Points on a hilly landscape, in no order, each with its height.
A climber steps from a point to the highest of its 2 nearest points, and stops where none of them is higher. Distance is the straight distance between rows; heights are no part of it.
<736>: [ 71 187 119 193 111 131 140 142 127  77 118  40 160 119 132  89 145 134
 129 134  75 153 130 162  84 124  95 148 162 164 132 140 169 187]  h=66.3
<427>: [126  90 125 103 113 122 133 151 129 146 100 191 127  93 161 187  85 177
 126 134 141  98 166 160 123 133 138  82 121 108 101 108 147  88]  h=49.5
<1402>: [ 95 151 183 211 127 143 154 136 154 106 162  87 132 146 159 145 145 146
 104 155 120 173 128 155  82 149 109 144 160 139 161 139 184  84]  h=51.8
<392>: [152 130 105 108 138  96 109 147 112 155  68 148 144  94 125 133 120 115
 130 123 157 109 134 133 119  84  97 115  97 106 119 142 152  99]  h=65.3
<1092>: [111  92 177 107 119 160 155 111 194 156 123 171 101 139 151 176  75 175
 138 141 140 149 120 164 156 148 116 114 169 100 131 135 153  90]  h=74.0
<1018>: [105 152 154 166 136 109 139 179 150 118 114 118 137 126 122 157 135 112
 133 127 164 153  93 105 119 132  89 166 148 109 138 179 154  63]  h=46.4
<1531>: [145 120  69 146 115  94 108 116 134 123 120 176 125 113 203 188 114 130
  97 113 114 143 149  96 123 115 139 170  84  79  95 160 104  85]  h=29.4
<1424>: [153 142 109  62 152 107 146 164  98 178 110 135 139  76  68 148 156  79
 176 147 173 113 137 133 131  72 110 125 133 134 129 169  65 111]  h=29.8
<493>: [150  51 172 124 121 116 119 145 125 120 114 161 122 132 103 158  89 173
 152 109 139 104 116 147 129 145 133  73 138 129 112 104 136 120]  h=56.0
<1469>: [124 106 128  96 123 111 106 136 104 156 125 178 164  93 148 180  95 201
 102 167 133  68 163 155 123 125 124  66 115 131 103  60 132 101]  h=47.4
<1766>: [191 118  91 128 103  72 115 123 107 135  78 120 115 107 105  92 133  97
 131 112 134  86 141 142 113 106 108 101  84 131 122 105 105 165]  h=49.6
<313>: [110 117 139 154 135 159 136 117 156 123 169 131  80 144 166 126 133 108
 117 103 121 185 144 139 137 160 153 145 137 119 155 120 180  99]  h=62.1
<580>: [148 129 136 189 121 143 148 156 162  84 153 135 102 152 145 168 126  93
 127 118 126 160 126  88 121 115 113 134 137 118 139 159 128  49]  h=86.1
<995>: [ 88  99 152  94 136 143 144  85 156 132 133 128  95 126 156 140 124 154
 145 104 141 170 127 152 165 178 156 149 162 111 149 127 215 142]  h=36.0
<157>: [111  66 160  45 121 150 112 139 147 168 152 180 115 126 157 164  82 209
 119 130 134 120 153 181 150 183 135  92 152 123 100  73 120 146]  h=53.1
<1412>: [ 83 148 161 169 107 116 149 113 146 165 126 101  85 131 168 127 129 127
  58 131 142 152 141 190  82 128 131 198 143 104  91 133 130  90]  h=72.2
<97>: [ 85 210 139 201 128 112 113 139 131 181 129  84 163 128 156 110 139 123
  96 161 127  99 107 139 115 159  73 193 129 148 150 135 153 119]  h=37.1
<993>: [122 160 147 137 139 169 177 111 138  99  80 134 159 140  72 122 138 138
 164 174 135 143 101 132 130 106 125  78 148 135 127 126 121 169]  h=8.1
<163>: [127 172  87 204  99 118 126 116 109 122 130  95 167 142 144 138 156  75
 113 116 122 137 106  80 132 123 149 182 100 107 116 156  87 140]  h=42.5
<459>: [112 140 104 114 152  91 116 196 134 136 102 148 135  88 143 175 142 112
 113 116 161 138 118 101 108 107  95 161 115 100 107 192 137  63]  h=55.8
<583>: [155 154  46  78 113  78 100 174 131 130 125 113 137  60 140 149 158  99
  98 110 120 133 128  78 103  94  66 176  60  90 134 188  87 132]  h=30.6
<162>: [141  42 174 100 134 134  98 143 129 127 164 152  88 145 110 127  97 177
 141 111 130 129 132 149 136 175 143  81 136 137 132  83 136 136]  h=58.5
<242>: [121 202 127 142 120 150 153 123 151 113  95 108 106 139 108  78 120 129
 146 144  99 117 102 143 119 130  42 148 124 145 150 128 168 141]  h=58.9
<176>: [183 142  80  89 112  64 115 153 112 156  93 125 129  88 103  99 134  81
 136 133 143  86 152 136 126  71  76 122  87 127 142 131  92 151]  h=47.2
<886>: [112 160 135 149 143  99 114 129 138 173  85 125 154 120 153 120 125 110
 122 135 148 133 102 130 134 111  96 170 117 116 124 147 176  91]  h=25.0
<600>: [124  97 164 127 133 142 140 151 165 138 100 175 113 129 117 182  66 164
 152 145 151 122 103 137 146 127 106 112 163 108 133 166 156  73]  h=78.0
<1023>: [125 121  95 144 131 129 144 110 105 157  99 179 151 125 118 149 121  94
 172 118 150  96 134 126 172  86 195 124 120 140 113 128  88 124]  h=32.5
<1676>: [169 106 132 111 142 110 131  89  87 154  90 122 151 125  79 101 131 121
 153 132 147 101 119 139 139 101 127  97 128 144 108  89 126 172]  h=72.9
<1047>: [ 94 125 133 178 133 162 135 128 122 114 219  76 112 150 193 119 183 130
  74 116  81 186 167 132  94 149 156 147 146 145 171 136 164 117]  h=77.5
<117>: [122 114  97 103 165 136  97  75  92 159 115 144 130 129 116  97 129  78
 124 139 143  85 139 114 179 119 175 125 119 142 130  96 138 183]  h=54.1
<1409>: [134 103 102  90 143 105 111 187 106 139  91 178 165 108  95 189  88 159
 134 152 149  54 138 139 126  84 115 103 131 147 112 150 113  83]  h=52.4
<685>: [145  94 123 106 143 152  99 110 125 119 168 124  23 130 146  75 126 125
 117  87 120 161 159 138 106 174 172 116 109 123 147 115 159 124]  h=17.7
<502>: [ 91 208 116 157 113 152 163 130 148  89  99  79 164 125 111  76 146 119
 146 151  90 146 108 141 104 107  68 147 137 153 151 126 155 167]  h=62.0
<1007>: [112  46 161 111 101  96 126 137  90 136 136 137 152 113  82 157 103 165
 166 112 128  96 122 141 146 130 195  98 144 174  77  74  88 140]  h=61.0
<488>: [117 123 103  95 157 115 119 199 135 141  89 178 141 100 118 184 103 130
 132 133 167 103 123 119 133  92 105 127 131 124 113 184 136  55]  h=54.0
<1737>: [104 139  98 128 155 142 124  60  94 158 100  99 145 120 119  88 133  92
 120 138 139 115 121 114 184 106 165 154 135 133 135 118 184 176]  h=57.3
<894>: [102 109 154 153 134 198 141 140 175  80 137 169 142 166 120 158  93 143
 156 158 105 152 111 136 163 122 131  84 170 134 170 129 133 103]  h=6.7
<407>: [135 146 104 145 128  89 117 175 128 108 121 126 138 116 142 167 147  90
 124 108 147 142 109  75 106 114  98 194 113 100 110 198 100  85]  h=57.7
<828>: [140 109 168 116 128 125 147 140 107 140 105 156 156 141  48 160  94 153
 158 151 136  69  95 127 139  97 115  86 156 156  97 118  78 123]  h=5.0
<194>: [173 136 112 165  98 117 119  89 150 128 146  98  56 118 178 115 128 115
  87 102  86 164 140 126  74 135 111 176  86 103 105 149 112 100]  h=61.2
<1685>: [125 145 117 232 112 132 131 117  95 114 175  59 139 148 173 124 165 131
  84 116  89 135 149 115  98 185 136 176 132 118 138 157 137 136]  h=66.8
<602>: [155  59 156 128 116 122 131 139 146 117  99 158  86 115 138 159  92 153
 147 101 144 138 145 147 116 140 135  88 132 104 116 141 160  84]  h=53.7
<1663>: [148 122 122 229 107 118 123 108 108 131 176  83 146 168 186 156 157 130
  89 136  96 138 142  88 113 168 117 205 108  98 129 175  98 127]  h=63.1
<1084>: [148 100 115 136 111 138 122  76 155 138 176 128  47 134 194 122 139 115
  81 107 103 189 153 126  93 128 148 155  95 107 123 136 100  85]  h=63.4
<1162>: [127 187 135 124 113 111 144 164 155 140 101  96  89 111 117  99 127 101
 137 134 125 124 109 138  97 129  35 172 106 123 144 150 162 101]  h=55.9
<1625>: [119 113 149 135 137 155 152 158 137 120  98 176 140 160  73 172  80 130
 164 156 138  71  95 124 153 105 123  95 161 149 127 147  94  98]  h=5.4
<46>: [ 86 139 169 187 134 165 139 129 180  64 131  93 158 149 137 135 137 155
 121 156 101 193 111 156 102 118 111 121 165 144 165 144 188 117]  h=55.3
<1567>: [ 82 145 137  77 174 183 147  70 127  83 124 128 154 145 107  91 150 151
 125 151 129 127 114 109 156 136 162 102 151 129 148 123 172 202]  h=63.5
<524>: [157 148 162 104 156 137 174  74  91 178 148 135 174 134  69 148 131 152
 168 179 126 109 124 118 148 107 151  77 155 174  91  88  85 158]  h=40.1
<38>: [113 167 100 159 140 138 149  97 109 167  96 141 166 124 121 126 139  72
 154 152 156 123 120 111 171  92 173 138 123 136 121 118 112 136]  h=33.8
<1710>: [149 149  83 139 135 133 110  84 105 152 114 123 114 118 108  96 146  57
 122 124 138 100 132 115 162 115 174 118  89 146 125 101 100 196]  h=51.3
<848>: [ 99 129 114  87 143 178 123 159 158 123 200 114  74 174 168 117 144 130
 119 136 124 212 168 124 138 140 167 109 148 140 195 124 179 113]  h=69.5
<529>: [111 167 158 131 156 189 159  70 178  83 122 123 144 148 118 107 129 200
 108 136 106 142  83 135 135 140 103 113 150 125 146 141 189 148]  h=31.4
<636>: [131 150 136 168 115 124 132 128 181 140 145 135  71 146 182 154 123  90
  73 136 129 140 143 140  89 118 109 184  98 105  97 144 100  68]  h=27.4
<393>: [113 117  95 160 122 101 122 105 110 149  98 135 147 113 174 132 128  94
 117  92 140 141 128 111 158 128 166 171 121 105 114 136 173 132]  h=38.9
<387>: [ 81 208 122 162 142 154 152  94 140 133  91  85 215 114 125 101 158 111
 126 192 135 154 110 124 127  89 133 148 153 157 141 116 135 162]  h=37.5
<1502>: [137  88 154 120 151 170 109 134 130  97 146 156  91 164 103 108 113 133
 143 123 125 131 127 141 140 165 138  83 129 131 147  92 139 146]  h=61.1
<11>: [178 147 126 119 115  90 149 124 100 165 120 136 131 113  64 141 124  97
 176 159 140  84 141 135 126  95 133  83 114 176 101  90  50 141]  h=42.6
<994>: [114 183 104 174 118 159 125 120 137  91 128  88  95 134 132  86 142  89
 120 111  83 133 124 135 117 144 110 146 115 146 139 120 171 151]  h=15.7
<467>: [100 141 176 191 114 126 159 154 163 120 136 121 128 140 154 172 122 134
 126 138 144 176 115 130 125 138 114 154 171 118 158 156 174  59]  h=48.7
<397>: [179 118 129  85 143  84 123 126  91 158  71 128 160 106  79 113 123 127
 153 140 153 101 131 150 122  76  84 100 121 124 124 115 123 136]  h=68.9
<913>: [186 131 100  85 118  54 124 161 100 154 102 129 147  93  78 133 136  95
 150 150 156  80 158 141 117  71 104  96 106 145 111 118  48 136]  h=45.0
<1225>: [178 127 120 155 117 136 128 150 162  77 126 148  68 146 127 149 117  83
 135 115 133 117 123  97 105 117  88 127 105 123 138 150 105  81]  h=90.9
<1513>: [115  92 163 130 134 182 129 144 153 119 142 190 133 175 102 169  63 160
 156 145 105  93  97 136 173 144 122  87 171 136 144 124 102 109]  h=6.0
<99>: [ 88 205 120 192 113 110 114 151 107 168 125  62 215 124 131  97 165  96
 115 161 135 108 110 128 122 131  98 176 135 147 158 142 125 142]  h=39.5
<1060>: [158 151 140  61 151 112 133 124 120 169  78 109 146  91  97  74 130 153
 137 131 134 116 111 154 121  92  30 140 126 112 149 153 164 128]  h=61.9
<1348>: [153  85 147  80 140 106  91 117 104 152 138 151 199 114 128 156  92 197
 105 149 113  66 142 142 144  90 109  92 136 149  86  49 119 119]  h=45.5
<1503>: [118 170 116 136 120  98 119 126 133 179  82 117 106  87 165 119 127 121
  89 133 131 140 125 151  94 120  99 166  95 102  96 145 170  93]  h=26.2
<1272>: [144 160 118  76 104 107 187 165 115 149 100 112 115  82  65  84 164  68
 180 145 163 134 118 124 119  92  79 136 125 121 156 158 105 143]  h=48.6
<934>: [101 149  86 149 143 164  90 134 130  86 186 131 106 169 159 111 149  75
 104 121 109 164 144  97 150 147 188 147 109 128 161 121 124 146]  h=13.8
<71>: [142 184 115 169  81  88 113 171 120 172 150  61 126 122 158 123 163 120
  86 119  99 103 131 108  89 162  60 216  92 111 125 189  97 130]  h=33.2
<43>: [ 80 117 117 115 140 154 123 151 130  99 207  94 109 160 190 119 183 115
  98 120  97 216 176 113 126 132 176 134 155 141 194 142 181 127]  h=72.8
<991>: [115 109 141  61 167 139 101  73 101 135 133 129  77 133 112  76 121 161
 118 116 119  91 128 135 131 166 142 120 122 132 129 102 184 186]  h=70.3
<440>: [138 133 136 147 127 152 147 123 116 105  95 155 126 147  84 129 129 102
 170 140 143 115 114 134 134 122 148  76 124 143 124 106 102 143]  h=8.9
<1563>: [162 142 166  75 131 110 174 146 104 163 124 127 159 122  26 164 114 149
 169 171 145  89  93 118 125  90  92  83 165 159  99 133  64 128]  h=5.6
<1371>: [133 106 144 164 120 143 150 159 155 104 114 156 103 145 122 176  94 119
 155 119 136 140 116 116 145 123 128 116 157 115 142 167 145  58]  h=81.8
<1442>: [ 79 140 147 220 144 135 116 147 140  82 156  54 175 137 167 110 151 140
  94 146  92 147 163 170  67 148 133 143 171 170 154 146 161 167]  h=79.2
<1349>: [ 95 184 135 149 126 104 113 132 103 183 112  53 206  98 111  88 171  85
 145 146 142 133  99 132 140 104  82 188 139 127 167 160 130 117]  h=37.3
<987>: [154 167  94 121 105 107 148 146 117 149  87 116 131 109  94  93 141  63
 154 131 147 114 118 121 127  84  92 143  99 120 142 148 107 135]  h=46.5
<1358>: [141  87 167 103 143 145 151  91 134 147 112 167 175 151 102 147 100 204
 147 116 144 103  82 132 182 119 126  94 162 117 118 126 145 153]  h=72.1
<1670>: [ 56 129 162 145 153 172 125 107 191  60 141 118 184 147 150 126 128 170
 108 157 104 190 116 146 131 130 136 137 179 156 159 132 179 154]  h=58.3
<1300>: [192  98  89 128 121  77 101 129 130  95  98 156  93  96 156 138 120 141
 105 109 121 106 162 117  84 138 125  82  72  98 103 131  86 111]  h=54.2
<1085>: [100 140  90 186 115 128 121 101 103 120 140 106 152 136 162 129 156  77
 108 103 120 146 119  87 163 153 191 183 123 113 126 142 136 148]  h=40.7
<941>: [116 123 162  74 161 188 153 100 145  85 167 152 174 183 100 109 145 201
 103 129 127 111  95 112 167 151 158  71 176 125 137 132 148 200]  h=64.2
<791>: [149 118  82 153 128 111 118 127 126 119  99 181 130 129 153 150 111 102
 140  90 133  98 135 107 150 103 163 138  96 118 109 147  93 107]  h=31.3
<1396>: [106  47 165  82 104 149 119 168 103 112 184 129 130 159  89 163  94 176
 186 110 127 132 110 147 174 172 182 100 191 155 136  94  94 160]  h=67.0
<175>: [ 77 142 127 100 165 147 125  61 114 120 121 116 123 133 128  88 133 134
 122 128 128 125 110 118 170 143 156 149 141 123 151 125 214 175]  h=60.6
<1293>: [102 128 154 185 105 141 153  98 135 162 186  94  69 149 192 118 148 116
  52 119 121 165 159 161  92 146 147 196 137 117 121 126 112  91]  h=77.3
<1009>: [115 149 140 140 147 126 142 117 125 146  72 124 160 120 100 120 136 111
 158 136 163 136  92 126 157  98 107 144 135 120 141 145 153 110]  h=23.8
<653>: [ 98 124 147 137 141 126 147  78 154 144  99 130 146 128 138 129 120 172
 138 117 154 156  94 146 163 143 132 155 149 108 137 137 216 121]  h=34.3
<1578>: [139 126  66 131 111 109 106 104 140 141 117 179 109  89 208 157 115 134
  76 119 122 128 171 132 118 132 163 121  73  79  99 117 117 108]  h=28.4
<940>: [107 151 104  79 120 118 163 191 144 129 134 117 123  79  76 108 176  46
 154 117 161 131 114  96 128 101  65 173 121 121 156 168 108 135]  h=51.0
<647>: [152 183 145 104 132 139 192 138 111 157 103 141 149 113  53 149 137 121
 193 189 155 117 112 118 123 103 104  77 146 156 125 143  82 130]  h=6.4
<699>: [ 79 180 122 182 134 145 132 108 130 115 103 102 175 133 130 107 144 101
 131 150 129 145 100 125 141 117 132 155 138 141 148 117 171 143]  h=39.6
<1690>: [163  99  82 116 123  69 109 156  80 126  89 163 168  94 116 158 126 143
 135 115 146  76 157 127 118  83 151  82  98 124 106 129  98 102]  h=60.0
<432>: [ 75 184 116 219 118 131 128 140 126 118 124  81 206 135 147 117 166  88
 107 171 124 133 123 124 118 131 139 156 141 149 134 127 123 160]  h=42.0
<1221>: [122  69 167 106 118 169 139 117 179 162 142 169  57 139 157 148  89 154
 129 123 142 161 150 172 131 146 142 101 154 109 127 107 134  87]  h=70.8
<413>: [138 195  78 163 106 153 145 105 130 138 108  98 136 118 116  92 157  47
 137 147 121 121 122 118 139 104 145 135  91 140 125 118 102 188]  h=48.5
<747>: [120  96 151 112 133 124  91 135 102 102 160 136 115 155  72 100 132 124
 149 134 129 101 120 126 135 162 166  81 115 173 111  56  74 174]  h=10.7
<309>: [135 103 165 102 153 130 140 135 135 144  78 158 158 132  88 155  94 182
 158 137 163 107  81 126 155 103  89 104 153 109 126 162 146 109]  h=75.6
<1152>: [161 123 132 140 109 117 138 124 112 101 121 139 102 142  68 110 142  91
 162 130 130 100 131 137 119 137 149  64 109 159 110  75  67 170]  h=9.8
<840>: [127 104  86  96 141 126  72 119 138 152 158 177  75 134 187 113 116 110
 106 100 132 129 167 131 147 174 181 136  90 114 126 107 122 142]  h=71.1
<932>: [173 107 102 139 121 116 109  97 128 106 107 114  54 112 136  77 129 111
 121  80 107 127 139 134 104 159 134 112  92 126 124 125 141 146]  h=17.6
<100>: [102 176 116 114 105  98 138 187 132 138 126  90 131 101 103 105 166  72
 132 117 139 129 105 111 106 128  44 187 117 127 155 172 140 116]  h=53.4
<952>: [142 167  89 121 102  80 100 171 130 151 136  89 140  98 151 139 166  97
  86 108 112 130 114  82  98 129  57 213  78 101 118 196  89 129]  h=31.8
<1554>: [132  67 130 117  96  74 127 153  74 133 103 144 172  98  99 166 106 160
 157 118 133  74 142 147 121  94 176  85 126 155  87  98  93 111]  h=58.4
<1450>: [125  82 108  69 130 130 105 169  93  96 177 140  92 165 124 113 122 118
 170  97 160 134 171 109 165 174 211 105 146 135 155 112  98 158]  h=12.4
<801>: [109  88 134  95 112 166 136 125 176 172 168 158  61 144 180 139 121 116
 113 111 143 190 167 170 139 136 160 134 152 118 132 105 113  78]  h=68.0
<298>: [119 210 128 200 103 111 114 147 141 179 146  77 115 136 160 113 136  96
  81 135 103 102 126 141  98 157  76 200 103 132 116 149 123 129]  h=34.9
<525>: [149 150 141 112 160 133 140  78 126 158  82 110 124 119 105  79 118 158
 133 120 123 106  98 148 129 112  75 137 123 125 134 127 186 151]  h=64.0
<36>: [111 100 153 113 144 166 155  91 146 104 114 154 150 159 103 129 122 179
 154 131 140 136  99 134 174 144 144  97 162 113 145 123 174 154]  h=69.1
<1449>: [137 105 154  75 165 136 123  64  88 122 130 117 126 147  80  78 138 159
 123 116 124  80 111 126 142 144 127  99 136 150 119  82 152 199]  h=73.4
<906>: [104 111 120  92 146 150 112 138  90  98 169 152 112 168  94 107 139 104
 157 142 142 120 149 115 146 158 207  82 135 144 136  88  96 183]  h=11.6
<1758>: [119 131 171  55 159 168 150  93 108 125 171 145 181 173  88 116 141 176
 107 133 134  93 111  94 177 135 179  84 170 146 113  93 110 196]  h=62.2
<696>: [124 217  93 167  80 132 166 152 138 130 117  85 163 110 124 110 176  62
 154 160 123 149 123 101 110 105 121 147  98 131 127 149  89 167]  h=46.3
<1397>: [140  86 113 118 113 135 123 104 165 141 163 172  76 128 208 152 117 124
 107  95 119 171 172 140 121 135 159 142 115 104 113 130  97  71]  h=65.4
<937>: [ 94 128 136  60 161 184 115 135 142  93 181 118  75 170 138  94 128 159
 130 148 114 180 153 136 137 155 157 107 146 124 192 131 197 147]  h=66.7
<267>: [ 95 187 132 157  93 116 164 189 124  97 121  67 166 113 104 115 193  81
 157 129 143 168 108 111  83 126  93 156 136 115 146 178 111 122]  h=21.6
<1227>: [131 136 107 145 114 113 109 108 148 153 101 149  87 106 189 135 110 116
  83 118 120 147 144 147  99 134 137 152  91  95  94 125 149  96]  h=27.3
<552>: [120 116  79 104 137 156 110 148 112  91 181 150 100 166 151 110 142  86
 149 103 131 157 162  91 166 150 211 126 127 121 166 129 104 146]  h=13.1
<460>: [131 189 140 104 136 155 192 112 127 129  82 107 172 125  65  94 156 135
 169 165 149 148  89 126 126  85  81 114 147 129 153 144 122 153]  h=7.3
<1081>: [ 96 148 149 163 143 180 152 124 162  67 101 144 159 157 107 139 125 124
 156 167 129 153 100 136 143 113 132  94 154 129 144 132 146 131]  h=7.4
<1231>: [147 144 107 127 136 104 153 146  96 162  85 158 148 105  90 151 129  87
 174 144 169  91 134 124 140  70 149 117 119 139 109 153  68 109]  h=31.2
<115>: [132  85 177  43 160 124  81 105 111 137 177 135 145 154 110  98 116 191
  92 111 119  83 112 104 150 158 129 116 136 159  98  55 130 171]  h=58.7
<161>: [174 151 104 150  91  99 137 139 136 113 112  87  64 102 148 104 136 108
 121  91 104 151 125 118  74 140  75 170  96 102 116 169 139  97]  h=58.6
<601>: [156 154  84 158 104 125 118 101 117 117 101  98  83 110 120  73 135  79
 125  88  99 117 117 125 127 135 126 141  88 135 131 126 145 168]  h=16.8
<631>: [110  64 172  59 132  98  70 134 123 129 174 132 163 112 132 121 100 205
 109 121 111 108 113 116 154 144 137 112 126 172  79  39 113 148]  h=56.9
<1156>: [114  67 174  48 119 126 101 129 130 155 173 156 162 110 150 160  91 240
  97 125 116 110 124 146 140 162 130  99 141 145  79  56 128 153]  h=55.2
<946>: [108 171 142 146 119 124 164 152 116 123  91  97 154 111  92 120 169  84
 175 131 172 160  90 112 118 106 111 139 137 115 144 167 136 111]  h=22.7
<237>: [140  80 146  62 146 147 106 145 138 145 187 123  30 157 137  88 109 162
 128 122 147 158 173 147 121 182 169 104 133 128 158  97 148 130]  h=16.9
<114>: [111 112 114 158 126 138 123 106 127 122 190 122 106 150 198 134 157 102
  97  98 104 188 153 103 148 173 169 182 136 113 149 132 146 114]  h=65.2
<151>: [157 129 128 188 104 140 149 115 126  73 145  82  85 138 151 113 151 106
 128  94  92 177 131 107  78 131 108 142 116 113 142 146 151  86]  h=19.5
<855>: [189 124  90 126 106  79 116 138 134 104  82 126  84  94 140 116 124 114
 118  96 123 124 138 112  81 126  92 128  80 100 112 161 113 115]  h=56.3
<1065>: [147 118  94 167 119 105 132 129 133  95 130 167 130 138 172 175 111 109
 139 105 119 137 130  83 140 103 146 183 100  98 115 174  86  78]  h=30.3
<1438>: [143 157 133 175  93 127 164 171 131  65 122  70 118 133 113 120 163  90
 147 113 122 175 114 110  82 121  90 145 132 115 148 169 145 100]  h=20.5
<1560>: [103 170 167 150 146 141 153  94 162 128 103 112 154 135 113 115 125 181
 133 136 140 153  74 137 137 132  86 145 143 115 148 148 199 111]  h=32.8
<735>: [140 117 126 103 154 125 115  74 115 155  90 121  80 106 124  80 103 166
 121 107 119 103 125 165 112 138 109 119 110 127 110 101 197 160]  h=67.1
<158>: [151 109 181  75 158 147 119  90 121 139 168 135 178 167  87 103 121 175
  90 104 123  78  93  98 159 125 131  93 156 157  98  72 108 171]  h=60.4
<243>: [180  96 130 146 121 123  99 137 150  87 126 158  81 145 119 127 112 101
 132 109 122  96 144 132 116 140 122  95  93 139 127 109  87 110]  h=85.9
<95>: [112 161  97 165 130 176 111 119 135  82 133 126 111 148 136 101 149  64
 125 118 108 142 126 113 138 137 156 130 104 136 139 112 136 161]  h=14.7
<1070>: [163 141  59 112 131  84  99 156 100 134  90 162 151  75 150 164 136 125
 115 116 145  98 154 107 117  82 123 109  78  93 126 154 117  90]  h=62.6
<738>: [101 176 119 225 108 125 127 160 104 103 146  40 166 136 146 105 160 132
 108 123  85 130 151 140  73 160 111 156 149 139 143 153 141 157]  h=72.0
<706>: [138  67 119  83 133 132  85 151 141 147 162 182  84 136 176 132 101 143
 134 100 143 135 185 150 144 178 168 104 121 134 123  91 105 115]  h=74.2
<597>: [109 195 106 209  93 119 143 159 126 113 136  73 199 142 143 136 182  74
 125 156 122 138 125  94  96 128 124 164 112 123 124 160  74 146]  h=44.4
<1069>: [153 139 118 191 114  95 116 132 118 115 147 103 138 146 168 166 138 118
 110 126 119 145 112  70 102 137  95 214 101  92 115 186  92 103]  h=60.1
<1220>: [156 127 113 158 124 156 117 101 130  91 156  97  43 132 144  82 142 103
 117  82  85 168 142 125  94 151 140 132 105 120 146 126 150 120]  h=18.6
<584>: [157 167  94 131 107  99 113 126 173 124 123 140  73 107 179 160 118 111
  64 139 126 136 146 119  68 112 101 174  73  88  88 153  86  90]  h=28.5
<1086>: [165 174  56 111 107  87  93 149 144 135 111 125 113  80 171 163 136 125
  76 133 122 133 138  96  84 106  90 153  58  81 105 168 110 106]  h=29.5
<661>: [125  33 166 114  91  93  93 182 128 110 154 148 132 106 132 173  79 192
 131 113 100  99 142 158 122 154 149  79 135 157  99  81  96 101]  h=74.1
<1595>: [141  31 139 104 112 104  84 179 128 118 178 161 108 124 156 153 100 170
 131  95 114 115 174 149 132 177 171  84 126 153 122  93  75  98]  h=77.9
<1121>: [104 119 131 120 156 175 113 118 134  91 148 132  87 155 130 101 130 122
 130 121 123 161 136 136 141 161 159 114 134 125 163 112 186 146]  h=63.9
<352>: [113  29 182  95  99 122 100 177 126 129 178 142 131 129 111 166  68 203
 154 108 101 117  97 152 153 167 147  97 171 156 122  86  95 128]  h=70.4
<1369>: [147 133 146  90 166 139 162  52  79 150 117 108 146 138  70  97 142 135
 142 146 142 103 121 125 145 113 159  98 146 145 117  89 133 197]  h=77.2
<1334>: [116 207 105 146 150 161 159  88 124 157 100 112 178 108 116 112 153  80
 156 194 138 141 126 115 153  88 147 121 136 149 130 110 119 164]  h=35.6
<1278>: [171  52 135 137 129 103  88 149 131  91 162 163  87 138 137 129 115 138
 134  88 115 104 160 124 118 156 162  80 105 139 123 108  55  98]  h=81.7
<422>: [104  71 166 112 117 145 148 128  95 125 154 155 150 143  64 157 112 164
 180 127 129 118 104 140 156 154 197  83 166 154 105  94  91 168]  h=63.8
<1771>: [116 122 142 200 123 155 155  95 108 151 227  72  89 151 199 123 173 146
  64 127  93 165 165 126  86 165 149 177 142 135 148 144 118 116]  h=82.9
<1619>: [170  88 105 132 119  68  90 128 111 117 102 146 120 101 130 124 123 135
 115 105 126  78 156 140 108 134 128  76  78 137 106  84 100 133]  h=52.1
<942>: [133 100 124 122 104 116 145 137 152 132  98 170  95  94 176 175  98 157
 115 116 146 150 164 152 102 129 149 105 120  77  95 131 151  70]  h=51.6
<247>: [119  66 172  98 121 126 116 145 125 148 135 171 177 145 104 175  65 194
 129 127  99  62  93 134 156 122 118 105 158 161  97 100  92 118]  h=49.0
<822>: [132  86 150  98 129 119 127 172 130 146 107 183 140 131  98 196  56 191
 132 153 129  61 113 140 132 114  99  93 155 144 108 138 117  95]  h=50.7
<1249>: [114 126  90 103 130 136  91 107 135 138 182 134  54 140 195 108 132  98
  97 101 115 172 164 108 147 175 185 170 114 110 144 134 139 131]  h=68.3
<1110>: [ 62 161 143 111 173 184 144  80 173  58 124 124 187 136 138 101 142 163
 104 162 115 159 109 125 145 119 155 124 171 150 141 139 170 188]  h=60.9
<689>: [191 141 161  92 156 110 147  90  90 179 116 128 185 129  67 126 117 139
 160 166 145 106 135 142 145  74 116 107 156 144  97 104  67 139]  h=42.1
<1146>: [105  87 118 120 132 125 130 103 128 136 118 152 107 117 168 136 122 114
 140  77 143 156 141 136 164 161 174 146 139 100 126 126 195 131]  h=37.4
<368>: [102 106 158  66 156 190 130 109 143  93 161 150 121 173 117 117 123 184
 135 129 127 136 118 124 170 170 148  94 164 118 161 116 171 175]  h=66.4
<1206>: [180 121 135  28 150  92 117 145  94 156  99 115 168  95  79 103 135 136
 136 149 139 106 139 161 121  68  32 118 138 107 149 137 120 131]  h=65.1
<814>: [178 104 147  79 147  93 105 114  84 159 117 131 204 120  92 139 106 162
 131 153 130  80 139 149 139  55 111 111 148 146  89  76  86 126]  h=43.9

For each start below, name the point where the climber stops.
<1156> => <1225>
<814> => <1771>
<176> => <1225>
<1554> => <1225>

Call two points neighbours if one is among the 2 nearest of the other. Go from one point of each pair to the other, from neighbour to neighbour, staying as high as possible. Name the lowest point that can't be avoided.
<1442> and <1369> => <987>
<1771> and <1225> => <313>
<1225> and <1369> => <1554>
